Points, in no order, along strands that fork, close into loops and pass close to each other.
Two points are linked if the straight distance between their rows is under 66.6. Some points are linked to none.
bomi: [2, -21, -27, 58, -22, 20, -3, -12, 0, -15, -16, 0, 8, -24, -7, 11, -3, 36, 39, 12, 12, 24, -2, 15, 18, -5, 5, -13, -5, -12, -3, 1, -28]
rozat: [0, -1, 9, -47, 0, -5, 20, -3, 2, 29, 7, -1, 37, -22, 24, -10, -13, -14, 7, -20, 5, -8, 17, -2, -8, -24, -15, 17, -6, 19, 21, -19, 42]
fegi: [-16, -20, -14, 31, 9, 4, 8, -9, 7, -21, 7, -17, -4, 1, 7, -8, 0, 5, 7, 12, -14, 25, -9, -1, 24, -4, -25, -23, 13, -13, 19, -21, -13]
tud: [-23, 14, -12, -8, -6, 27, 16, -27, -14, 17, -2, -12, 12, 13, -2, 3, -13, -1, 18, 7, 13, 7, 6, -3, -3, 3, 4, -6, 14, -15, 7, 14, 18]
Lud: [-1, 6, 10, -28, 18, 11, 13, 6, 3, -3, 3, -8, -4, 6, 25, -15, -1, -11, -9, -13, -4, 5, 5, -5, -13, -5, -18, 3, -24, 7, 17, -16, 30]
basum: [15, 17, -13, -3, -21, -19, -28, -2, 1, 22, -7, -6, 47, 6, -23, 6, -12, -21, 11, -12, -13, 2, -12, 0, 15, 1, -25, 7, 39, 6, 21, 13, 4]
sado: [-23, 13, 11, 20, 17, 10, 0, -1, -1, -2, -28, 4, -22, 5, 4, -6, 35, 2, -1, 1, 16, -1, 6, 3, -7, -1, 33, 6, -35, 15, 13, -14, 21]
ragal: [13, 34, -27, -22, -13, 17, -45, -3, -23, 3, 18, -6, 13, 21, -24, 1, -11, 7, 6, -17, 11, 20, -10, -7, -6, 10, -14, 2, 11, -8, -15, 14, -4]
lolu: [-10, -9, 10, -6, -9, -18, 6, -4, 17, 22, -5, -3, 41, -17, 1, 1, -14, -29, 18, -7, -23, 2, 7, 0, 14, -18, -40, 11, 29, 8, 34, -17, 12]
lav: [-29, -8, -7, 39, 10, 5, 13, -11, 3, -16, 9, -10, -25, -9, 9, -5, 2, 22, 10, 19, 1, 21, -1, 5, 20, -3, 10, -31, 3, -15, 7, -21, -8]
bagub: [7, 21, -1, -43, 5, -2, 1, 7, 7, 26, 15, 1, 25, -19, 17, 1, -23, -20, -3, -28, -11, -1, 15, -8, -5, -15, -35, 15, 2, 13, 25, -32, 32]
ravor: [28, 14, 14, -24, 14, -23, -17, 18, -15, -1, 31, 2, -23, -2, -9, 4, -11, 9, -31, -12, -11, -19, 8, -16, 0, 16, 13, 6, -9, 0, -18, -2, -11]
beba: [-6, -13, 29, -18, 10, -12, 24, 1, -13, -10, -8, 4, -21, 13, 23, -1, 5, -29, -35, 15, -16, -38, -5, 3, 11, -7, -1, 2, 7, -10, -12, 24, -2]
zonu: [17, 11, -11, -28, -15, 9, -6, 19, 2, 22, -15, 14, 12, 15, 1, 17, -23, -50, -9, -3, 4, -28, -6, 0, -15, -1, -14, 19, 17, 16, -28, 25, -6]
Gal: [1, -6, -11, 7, -16, 12, -1, -2, 13, 17, -17, 10, 2, 2, 0, 10, -17, -20, 19, 10, -1, -2, 0, 7, -10, 2, 11, 4, 9, -5, -14, 6, -12]
zar: [-6, -9, 4, 26, 9, 13, 0, 16, 25, -9, -19, 14, -25, 7, 9, 8, 9, -32, 4, -10, -10, 2, 7, 9, -17, -9, 4, 5, -14, 6, 6, -25, -11]
Sadot: [-26, -37, 16, -9, -14, 4, 33, -11, 16, 7, -24, -7, 30, 4, 17, -7, -3, -41, 11, 2, -18, -14, 6, 11, 2, -16, -35, 11, 15, 7, 21, 13, 4]
Nagu: [19, -20, 25, -26, -19, -31, 31, 15, 20, 11, -3, 8, 22, -15, 13, -16, -5, -30, -19, 8, -20, -38, -2, 6, 12, -16, -25, 9, 7, 19, -9, 22, -2]
buv: [10, -24, 31, -25, -4, -35, 20, 12, -5, -5, 4, 2, -19, 1, 8, 4, -3, -16, -32, 8, -23, -48, 2, 3, 13, -3, -1, 6, 9, -2, -22, 38, -15]
Vele: [-5, -25, 11, 12, 1, -41, -25, -1, 0, -20, 11, 1, -10, -10, -12, 19, 4, 13, -14, -5, -8, -1, -13, -7, 18, 15, 15, 8, 43, -1, -6, 22, -33]
Tisa: [14, 16, 9, -19, 10, -8, 1, 16, -20, 21, -8, 18, 10, 9, -1, -4, 22, -33, -16, -3, 17, -20, -1, -4, -17, -9, 14, 34, -26, 28, 4, 3, 22]
kedo: [-1, -1, 5, -11, 11, -5, -23, 9, -16, -24, 28, -10, -37, 19, -4, 14, 4, 14, -34, -2, -7, 5, -3, -17, 8, 20, -7, -16, 16, -21, -14, -2, -24]
pona: [2, -20, 24, -21, -8, -17, 14, 11, 21, 22, 0, 0, 30, -27, 21, 1, -16, -34, 5, -7, -28, -11, 20, 5, -1, -24, -34, 24, 15, 19, 22, -25, 13]
luk: [5, -9, -26, 21, -23, 5, 12, -16, 3, 8, -17, -16, 46, -15, -21, 3, -12, 11, 49, 0, -8, 22, 1, 7, 9, -5, -20, -3, 9, -5, 25, 4, 10]
bafod: [-34, -15, -7, 44, 20, 22, 8, 5, 12, -14, -16, -10, -17, -3, 18, -8, 15, 12, 26, -4, 3, 33, 6, 8, -6, -18, 8, -28, -30, -2, 24, -26, 5]
vafud: [0, 21, -31, -9, -9, 19, -11, -13, -12, -9, 11, -24, 24, 30, -12, -11, 4, 14, 2, 0, -1, 28, -21, -5, 10, 4, -24, -11, -5, -7, 12, 10, 8]
roz: [-22, -4, 22, 4, 5, -10, 17, -9, 2, 26, -10, 8, 20, -14, 5, -10, 18, -6, 14, 4, 1, 0, 20, 3, 0, -1, 21, 9, -8, 13, 22, -12, 25]
dipa: [6, 19, -30, -16, -9, 29, 2, -4, -14, -1, -1, -13, 25, 32, -8, -7, 0, -9, 9, -6, 12, 19, -17, 2, -11, 2, -26, 3, -16, -5, 10, 6, 13]
zome: [6, 12, -8, -15, -2, 19, -12, 8, -5, 2, -2, 8, 14, 32, -8, 9, -3, -45, -10, -14, -4, -11, -10, -3, -9, 10, -29, 19, 3, 5, 10, 0, -6]
mib: [0, 15, -16, -31, -16, 19, 5, 1, 3, 31, -15, 6, 14, 17, 2, 3, -29, -40, 11, 2, 13, -22, -4, 2, -15, 3, -3, 11, 14, 4, -29, 29, 10]
lomo: [-5, 0, 23, -10, -1, -34, -2, -1, -18, 18, 6, 11, 30, -1, -15, 8, 8, -22, -22, 10, -7, -23, -7, -9, 3, -7, -4, 37, 20, 17, 9, 24, 0]
Risep: [-7, -26, 26, 1, 5, -32, -8, 5, -12, -18, 17, 2, -28, -2, -7, 16, 4, 3, -32, -4, -20, -21, -9, -11, 14, 10, 9, 1, 36, -10, -9, 21, -30]
puga: [-17, -11, 38, -7, 2, -28, 28, -10, 1, 32, -17, 17, 22, -21, 7, -5, 11, -27, 2, 12, -7, -19, 21, 11, 7, -12, 13, 21, 9, 17, 10, 8, 15]
sebu: [7, -22, 14, 6, -9, -34, -25, 2, 10, 6, 3, 6, 5, -15, -12, 21, -18, -3, -3, 4, -10, -11, 6, 3, 5, 7, 22, 11, 41, 4, -12, 14, -27]
Tas: [-39, 12, -4, -3, 18, 28, -4, -9, -21, 6, 13, -11, -10, 23, -1, 3, 2, 14, -11, 20, 11, 16, 0, -15, 14, 7, 4, -17, 9, -12, 10, -1, 9]
Namuz: [38, 15, -22, 2, -22, 7, -32, 14, 20, 9, -3, 4, 13, -2, -18, 11, -26, -7, 16, -20, -14, 10, 1, 7, -9, 3, -16, 5, 12, 5, -10, -6, -14]
soron: [-29, -20, -3, -2, -11, 27, 43, -24, -2, 4, -27, -16, 25, -3, 11, -13, 6, 0, 42, -1, 3, 14, 12, 11, -8, -13, 9, -6, -15, -5, 14, 11, 23]
lafe: [-33, 4, -14, 15, 0, 44, 32, -14, -6, -6, -21, -25, 12, 16, 4, -5, 3, 9, 29, 3, 6, 21, 4, -1, -10, -15, 3, -15, -22, -8, 22, 2, 19]
Nesa: [0, 4, -17, 13, -1, 9, -38, 9, -9, -21, 21, -7, -25, 19, -16, 20, 6, 14, -9, -5, 0, 19, -15, -11, 3, 17, -4, -12, 15, -10, -9, -6, -31]
lir: [3, -1, 21, 3, 9, -41, -7, -8, -24, 3, 11, 12, 12, -11, -15, -2, 27, 13, -17, 15, 14, -15, -7, -5, 6, 8, 34, 17, -6, 17, 7, 17, 7]
moke: [5, 0, -9, -11, 4, 13, 22, -5, 14, -5, 11, -14, 0, -14, 14, -24, -1, 35, 14, 0, 3, 28, 9, -6, -7, -5, -11, -24, -20, -14, 2, -18, 23]
bises: [-4, -10, -11, 32, -8, 17, 12, -2, 6, -4, -20, -1, 10, -1, -4, 1, 11, 3, 16, 2, 8, 12, -3, 6, -5, 5, 14, 3, -21, 3, 8, -11, -5]
riku: [19, 3, 25, 8, 20, -19, 2, 24, 5, -8, 20, 5, -31, 2, 2, 8, 4, -8, -33, -16, -30, -22, 18, -18, 8, -4, -12, 1, -19, -2, 14, -30, -11]
Gufep: [20, 3, 19, -26, 2, -30, -14, 25, -2, 14, 6, 15, -19, -7, -2, 19, -17, -13, -24, -12, -2, -42, 2, -8, -14, 5, 28, 19, 4, 8, -41, 29, -18]
rolo: [9, -16, -17, 33, -6, 5, -29, -1, -15, -32, 6, 2, -6, -18, -1, -2, 21, 60, -5, 0, 36, 10, -19, -1, 2, 15, 19, -6, -4, -2, -23, 13, -30]
bigu: [-3, -20, 24, 9, -13, -27, 15, 3, 18, 16, -13, 10, 19, -13, 2, 4, 2, -28, 3, 17, -16, -27, 8, 13, 14, -7, 4, 19, 23, 14, -4, 8, -10]
magas: [-2, -12, 23, 1, 11, -14, 23, -2, -7, -18, -5, 3, -26, 14, 7, -6, 18, -7, -31, 12, -20, -15, -6, 0, 17, -1, 3, -3, -2, -4, 6, 7, -5]
bil: [-4, 11, -2, -14, 18, 16, 11, -1, -11, -15, 11, -14, -4, 15, 5, -18, 13, 8, -19, 7, 9, 11, -5, -8, -3, 9, -12, -6, -29, 1, 9, -10, 20]
Dirir: [-5, 24, -22, -1, -9, 19, -33, -5, -23, -5, 11, -1, 1, 24, -19, 13, 0, 23, 3, 0, 29, 17, -6, -11, -14, 15, 16, 2, 6, -4, -17, 20, 2]
Ruf: [8, -18, -5, 20, -20, 0, 3, -10, 19, 0, -16, 6, -4, -20, 2, 9, -14, 4, 23, 7, -5, 8, 7, 15, -7, 5, 15, -8, 8, -10, -22, -1, -19]
pokop: [-3, 32, -7, -36, 6, 14, -15, -7, -17, 12, 25, -7, -5, 6, 3, -13, -14, 22, -13, 9, 17, 15, 5, -19, -2, 9, -6, -15, 2, -19, -11, -1, 22]
Bak: [5, 6, -4, 9, 6, -2, -32, -2, -25, -25, 9, -1, -23, -3, -9, 1, 23, 54, -18, -3, 36, 6, -13, -6, -10, 19, 37, 0, -14, -1, -30, 14, -16]
gulo: [-36, 20, -19, 3, 0, 36, 7, -24, -29, 10, 1, -9, 6, 24, -11, 2, 0, 21, 9, 16, 29, 12, 0, -12, 1, 7, 17, -5, -1, -16, 1, 14, 18]
vam: [17, -19, 3, 5, -3, 8, 12, 25, 34, -1, -20, 11, -4, -2, 7, 3, -2, -32, 9, -17, -15, -6, 7, 13, -24, -5, -4, 18, -17, 13, 2, -25, -10]
Tigo: [-16, -13, -12, 9, -10, 6, 35, -26, -2, 10, -19, -15, 43, -5, -12, -8, -2, 7, 37, 6, 3, 9, 3, 3, 2, -3, 1, -1, -9, -3, 25, 12, 14]
Kador: [-25, -14, -7, 26, 22, 5, 21, 5, 20, -19, 7, -8, -7, 7, 17, -10, 8, 3, 9, -4, -10, 24, 3, -1, 1, -11, -16, -19, -16, 0, 33, -30, -2]
godaz: [-16, 15, 7, 2, 7, 6, -10, -6, -8, 14, -10, 11, -13, 6, 1, 8, 16, -8, 2, 9, 20, -9, 11, 0, -6, 8, 35, 14, -9, 9, 1, 1, 16]
Seve: [9, -1, 12, -37, 6, 11, 23, -2, -7, -3, -9, 1, -22, 10, 31, -10, -13, -22, -15, 7, -11, -21, 2, 9, -2, -1, -4, -6, -5, -7, -21, 24, 10]
kope: [34, 9, -10, -20, 0, -2, -1, 6, 1, -8, 10, 1, 6, 12, -2, -10, -3, -4, -3, -7, -9, 3, -9, -5, -5, 9, -16, 2, -7, 1, -3, -5, -1]
fakul: [-20, 16, -6, 35, 14, 18, -4, 0, 6, -2, -11, -4, -26, -19, 0, -13, 21, 45, 8, 11, 29, 21, 16, 9, -9, -3, 26, -20, -44, 2, 1, -25, 16]
tebi: [-7, 8, -5, 22, 33, 4, 11, 19, 10, -26, 17, -6, -48, 1, 9, -13, 12, 24, -16, -3, -5, 10, 10, -5, 6, -4, -5, -41, -20, -15, 1, -37, -5]
semud: [-5, -16, -7, -10, -13, 5, 29, -21, 7, 11, -14, -10, 39, -3, 0, -14, 0, -23, 27, 3, -9, 1, -6, 6, 0, -11, -24, 4, 11, 12, 22, 12, 20]
gos: [-23, 4, -24, 29, -6, 29, -26, -3, -11, -7, 19, -10, -15, 14, -13, 19, -3, 23, 4, 6, 9, 32, -8, -2, 6, 11, 2, -23, 16, -18, -3, -4, -22]
sed: [-30, 3, -14, 35, 23, 26, 6, 12, 19, -11, -4, -11, -16, -10, 9, -12, 21, 44, 20, -5, 21, 34, 8, 9, -16, -18, 13, -31, -47, 6, 11, -29, 16]
roken: [8, 13, 10, -12, 6, -5, 3, 2, -5, 30, -6, 17, 5, -8, 5, 2, 1, -11, 1, 8, 19, -19, 13, -3, -20, 0, 33, 28, -14, 17, -7, 3, 23]
Kigol: [-7, -8, 8, -7, 9, -4, 16, -12, -11, -8, 6, -5, 2, 6, 6, -13, 8, -4, -20, 13, -12, 0, -7, -5, 19, 3, -12, -7, 12, -7, 18, 4, 0]
finu: [4, 14, 2, -2, 19, -11, -21, 15, -4, -11, 42, -4, -36, -11, -2, 5, -6, 51, -18, 2, 4, 4, 9, -15, 13, 12, 10, -27, -2, -21, -21, -21, -12]
ladeb: [-10, 13, 4, 17, 24, -1, 0, 6, 5, -20, 24, -5, -56, -7, 4, -2, 1, 41, -15, 8, 7, 7, 6, 0, 13, 2, 15, -39, -8, -20, -16, -28, -6]
zomuv: [6, -27, 11, -2, -11, -8, 15, 18, 39, 7, -11, 9, 11, -14, 18, 0, -2, -34, 8, -13, -30, -10, 4, 12, -9, -12, -27, 15, 3, 20, 13, -23, -4]
milid: [2, -14, 24, 19, 23, -17, 26, 24, 35, -28, 1, 3, -40, -14, 23, -8, 2, -13, 0, -26, -30, -3, 19, -3, 5, -22, -17, -17, -8, -2, 19, -35, -12]
dapu: [18, -17, 12, -32, -15, -27, 19, 6, 0, 8, 4, 4, 9, -3, 4, -16, -16, -17, -18, 6, -13, -33, -7, -1, 13, -1, -15, 3, 22, 1, -27, 35, -5]
pefot: [4, 5, 7, -12, 5, -10, -7, -11, -14, -8, 14, 3, -24, -1, -3, 0, -11, 27, -9, 9, 9, 1, -3, -12, 0, 15, 26, -9, 4, -12, -20, 11, 0]
naro: [-27, 3, -20, 36, 11, 19, -13, 5, 1, -9, 18, -8, -31, -3, -4, 8, -8, 30, 6, 8, 15, 34, 3, -1, 14, 0, -1, -37, 16, -23, -1, -28, -20]
sokan: [-26, 4, 14, 17, 24, -2, 15, -2, 1, 4, -7, 8, -2, -9, 4, -8, 30, 12, -9, 6, 10, 10, 11, 2, 1, -4, 20, -1, -29, 14, 26, -22, 27]
bidi: [1, -12, -30, 38, -20, 24, 6, -13, 1, -6, -18, -13, 24, -4, -13, 11, -11, 17, 44, 6, -2, 26, 1, 9, 6, -5, -10, -10, 4, -15, 7, -1, -12]
Nopes: [-9, 27, -11, -31, -6, 21, 17, -25, -11, 32, 3, -4, 21, -9, 9, -4, -25, 2, 21, -2, 15, 5, 14, -3, -13, -8, 7, 1, 5, -14, -9, 5, 36]
Kas: [-22, 14, -21, 9, 0, 42, 13, -7, -16, 3, -9, -17, 20, 33, -11, -3, 16, 1, 14, -3, 18, 19, -10, -8, -10, -2, -8, -2, -22, -5, 32, -4, 20]
piner: [1, -3, 10, 9, 7, -15, -6, -12, -19, -8, -5, 13, 2, -8, -12, -6, 26, 26, -8, 13, 24, -10, -12, 2, 0, 13, 45, 7, -13, 10, -12, 23, 2]
Fad: [-14, 15, 5, 4, 24, 7, -5, 3, -6, -9, 10, -8, -26, 14, 5, -6, 14, 9, -24, 11, 6, 8, 1, -13, 7, 13, 4, -15, -9, 1, 2, -15, 12]
ges: [15, 11, 11, -22, -1, -24, 1, 10, -18, 27, 5, 22, 17, 7, -10, 7, 8, -39, -20, -1, 4, -27, -9, -4, -6, -12, 3, 37, 0, 21, -2, 22, 6]
gevo: [16, -6, 17, -15, -10, -33, -18, 17, 13, 12, 8, 6, 4, -6, -5, 11, -19, -12, -13, -8, -16, -25, -2, -2, 0, 6, 16, 17, 28, 13, -29, 23, -23]
voti: [17, 12, -5, -19, -16, -26, -7, -11, 0, 22, 9, 6, 29, -17, -10, -5, -18, 0, 10, 1, 3, -7, -6, 2, 3, 2, 3, 9, 20, 9, -12, 15, 8]
Bigat: [24, -4, -12, -17, -19, -1, -10, -3, 15, -11, 2, 0, -14, 1, 0, -4, -24, -2, 5, 6, -15, 1, -11, 2, -3, 10, -10, -9, 26, -16, -37, 16, -20]
Mip: [25, 4, -26, 14, -17, -6, -40, 1, -9, -21, 10, -4, 24, 6, -24, 2, 7, 28, 6, -7, 11, 19, -25, 4, 1, 14, -10, -4, -2, -6, 4, 7, -16]
Rar: [1, -18, 22, 15, 11, -21, 10, 8, -5, -31, 1, 4, -46, 16, 2, 2, 20, -12, -37, 4, -25, -26, -8, -6, 22, 3, 13, -6, 14, -9, -3, 11, -33]
vomo: [9, 13, 3, -31, -3, 8, -20, 11, -10, 13, 3, 16, -11, 21, 6, 14, -16, -41, -23, -5, -4, -22, -3, -4, -7, 6, -25, 26, 14, 3, -17, 14, -5]
pinap: [-22, 1, 19, -28, 16, 21, 19, -4, -5, 10, -12, 1, -1, 6, 27, -2, -9, -33, -6, -10, 3, -8, 11, 0, -12, -9, -13, 12, -5, -1, 19, -6, 31]
Vok: [13, -6, -19, 55, 3, 4, -24, 3, -1, -32, 1, 9, -15, -16, 1, 3, 24, 51, 5, 1, 32, 11, -11, 8, 0, 9, 20, -16, -29, 0, -13, -17, -26]
rilup: [23, 19, -18, -20, -16, 7, -9, 8, 18, 20, 1, -7, 27, -4, -5, 5, -22, -19, 22, -19, -10, 4, 2, -2, -14, -3, -25, 11, 6, 8, 1, -14, 13]
daf: [-18, 12, 20, 0, 11, 8, 9, -13, 1, -7, -16, 2, -42, -14, 15, -16, 5, 31, -3, 9, 3, 1, 14, 6, 4, -3, 42, -25, -18, -12, -17, -6, 24]
rir: [37, 20, -24, 10, -22, -13, -36, 10, 10, -6, 3, 3, 29, 4, -25, 2, -7, -1, 9, -15, -9, 20, -18, 3, 4, 12, -20, -1, 9, 12, 6, 0, -15]
limu: [-11, -7, 11, 2, -3, -28, 1, -17, -17, 18, -4, 10, 27, -5, -12, 3, 25, -16, -8, 19, 5, -15, -7, 0, 9, 4, 21, 24, 14, 16, 13, 28, 3]
kofen: [-30, -10, 17, -6, 3, 26, 24, -10, 11, 15, -30, 0, 1, -1, 20, 6, -2, -33, 19, -12, -3, -5, 17, 11, -8, -9, 8, 7, -2, 7, 21, -4, 20]
zuled: [34, 7, 12, -2, 14, -18, -17, 18, 9, -9, 17, 10, -32, 4, -14, 10, -4, -4, -23, -10, -16, -15, 7, -13, -2, 6, 0, 5, 4, 0, -3, -21, -28]
bodin: [12, 18, -7, -41, -8, -3, -7, 11, 2, 27, 5, 6, 25, -6, 4, 8, -26, -40, -9, -18, -9, -13, 10, -1, -10, -12, -32, 28, 11, 13, 7, -13, 13]
bup: [8, -13, 13, -3, 3, -37, -6, 0, 12, -1, 19, 4, -2, -13, -6, 7, -9, -8, -15, 7, -29, -15, 0, -4, 18, -2, -20, 2, 33, -1, 8, -7, -11]
Fek: [31, 4, 17, -25, 16, -32, -20, 16, -16, -2, 20, 8, -28, -3, -8, 11, -8, 14, -22, -17, 3, -25, 4, -9, -12, 10, 39, 22, -8, 3, -40, 12, -14]
rovom: [15, -11, -23, 21, -20, 7, -26, -11, -20, -17, -4, -4, 16, -2, -20, 5, 9, 41, 11, 2, 25, 18, -21, 9, 4, 10, 17, -7, 0, -6, -10, 23, -18]
ret: [4, 13, -15, 38, 7, 27, -21, 1, -2, -18, 3, -4, -12, -9, -3, -11, 20, 63, 6, 14, 42, 22, -3, 6, -12, 0, 11, -16, -42, -4, -9, -18, 0]
rozi: [-2, 2, 5, -30, 6, 5, 9, -22, -16, -2, 3, -1, -6, 11, 20, -12, -24, -9, -10, 10, -8, -9, -3, -3, 10, 6, -17, -12, 15, -13, -8, 14, 12]
Kolit: [8, -6, 22, 22, 19, -11, 11, 14, 19, -13, 4, 12, -28, 0, 14, 9, 4, -15, -17, -6, -20, -4, 10, 0, 4, -10, -6, 2, -7, -1, 14, -30, -11]
dav: [-11, -29, 38, -6, -16, -23, 31, 12, 23, 11, -20, 9, 27, -20, 5, -5, 10, -39, -6, 11, -23, -30, 8, 13, 9, -24, -23, 22, 12, 24, 4, 5, -11]
gogug: [10, -17, 6, 19, 19, -3, 22, 4, 15, -25, -7, -5, -2, -6, 4, -20, 31, 17, 10, -11, 4, 13, -4, 12, -18, 0, 6, -9, -45, 14, 19, -20, 10]
fisuk: [1, 23, -6, -30, -12, 16, 16, -20, -6, 21, -10, -1, 5, -14, 9, -19, -13, 13, 21, 9, 23, 8, 7, 9, -16, -2, 27, -3, -12, -8, -20, 7, 28]
Vuzud: [23, -27, 13, 6, -2, -27, 4, 3, -2, -18, -11, 15, -8, -5, -5, -3, 16, 16, -12, 9, 7, -26, -8, 9, 2, 15, 34, 6, -7, 12, -24, 26, -15]
lunir: [-13, -3, 8, 21, 30, -3, 16, 24, 25, -30, 6, 2, -53, -2, 20, -10, 15, 1, -4, -22, -16, 11, 13, -2, 1, -15, -11, -30, -32, -10, 18, -49, -5]
Fod: [15, -18, -31, 50, -27, 14, -35, -9, -8, -13, -18, 8, 22, -22, -13, 22, 0, 45, 31, -5, 23, 17, -15, 9, 8, 2, 12, -4, 3, -6, -5, 14, -31]
lafig: [-12, 1, -8, 4, -6, 31, 7, -3, 18, 23, -26, 10, 6, 5, 2, 19, -9, -34, 24, -3, 7, -6, 20, 7, -19, -5, 12, 16, 0, -1, 0, -10, 5]
Kesu: [7, 20, -35, -8, -24, 21, -21, -14, -17, -6, 3, -15, 12, 21, -20, -1, -8, 12, 20, -5, -1, 25, -15, 0, 0, 4, -20, -14, 17, -20, -9, 25, -3]
vas: [-5, 23, -7, -1, 2, 16, -35, -6, -24, -4, 6, -4, -20, 6, -12, 2, 16, 41, -6, 10, 43, 11, -3, -7, -15, 14, 36, 2, -19, -3, -30, 16, 11]
Kavaf: [-8, -14, -2, 10, -16, -22, -7, -11, 14, 18, -9, -10, 41, -2, -20, 9, -12, -29, 20, 6, -13, -2, -8, -1, 21, -6, -33, 5, 37, 2, 30, 2, -1]
movo: [9, 0, -17, 7, -22, 13, -6, -17, 16, -5, -1, -6, -6, -10, -2, 0, -30, 17, 21, 7, -8, 16, -5, 18, 5, 5, -9, -14, 21, -24, -24, 5, -13]
Fuzim: [41, 2, -8, -18, -13, -12, -16, 12, 3, -8, 11, -2, -1, 10, -13, -2, -4, -3, -9, -6, -16, -9, -24, 6, 4, 9, -17, -8, 12, -3, -16, 11, -22]
daz: [19, 11, 6, -16, 9, -4, -9, 12, -5, -2, 15, 5, -1, 19, -4, -2, 3, -24, -21, -12, -16, -1, -9, -8, -2, 8, -34, 15, -9, 10, 17, -16, 1]

A piece is all that can be reached along the links. How many separate loops has the piece of each point below (a circle has one, a figure eight two, a Y none), and how many tips (points with one link)?
tebi | loops 1, tips 3
Tas | loops 0, tips 2
lav | loops 1, tips 3

A tip is a point with one link. Name the tips that can be reached along the links from each point below, in the order of the rows.
dipa | rozat, Sadot, kedo
kofen | mib, fisuk
limu | basum, finu, Vuzud

How many points has the smallest loop of links through each point below? Write - if it is on no loop.
Bak | 17
beba | 5
sokan | -
bodin | -

Name the points in between on the shortest way along the links from the first point to the second, in order.
Fad, daz | bil > Lud > pinap > kofen > lafig > Gal > Ruf > movo > Bigat > Fuzim > kope
magas, pona | Rar > Risep > Vele > sebu > gevo > Gufep > Fek > ravor > zuled > riku > Kolit > zar > vam > zomuv
vas, gos | Bak > rolo > Vok > ret > fakul > sed > bafod > Kador > fegi > lav > naro
limu, buv | lomo > ges > Tisa > roken > godaz > sado > sokan > roz > puga > bigu > dav > Nagu > dapu
rozat, fegi | bagub > bodin > rilup > Namuz > rir > Mip > rovom > rolo > Vok > ret > fakul > sed > bafod > Kador
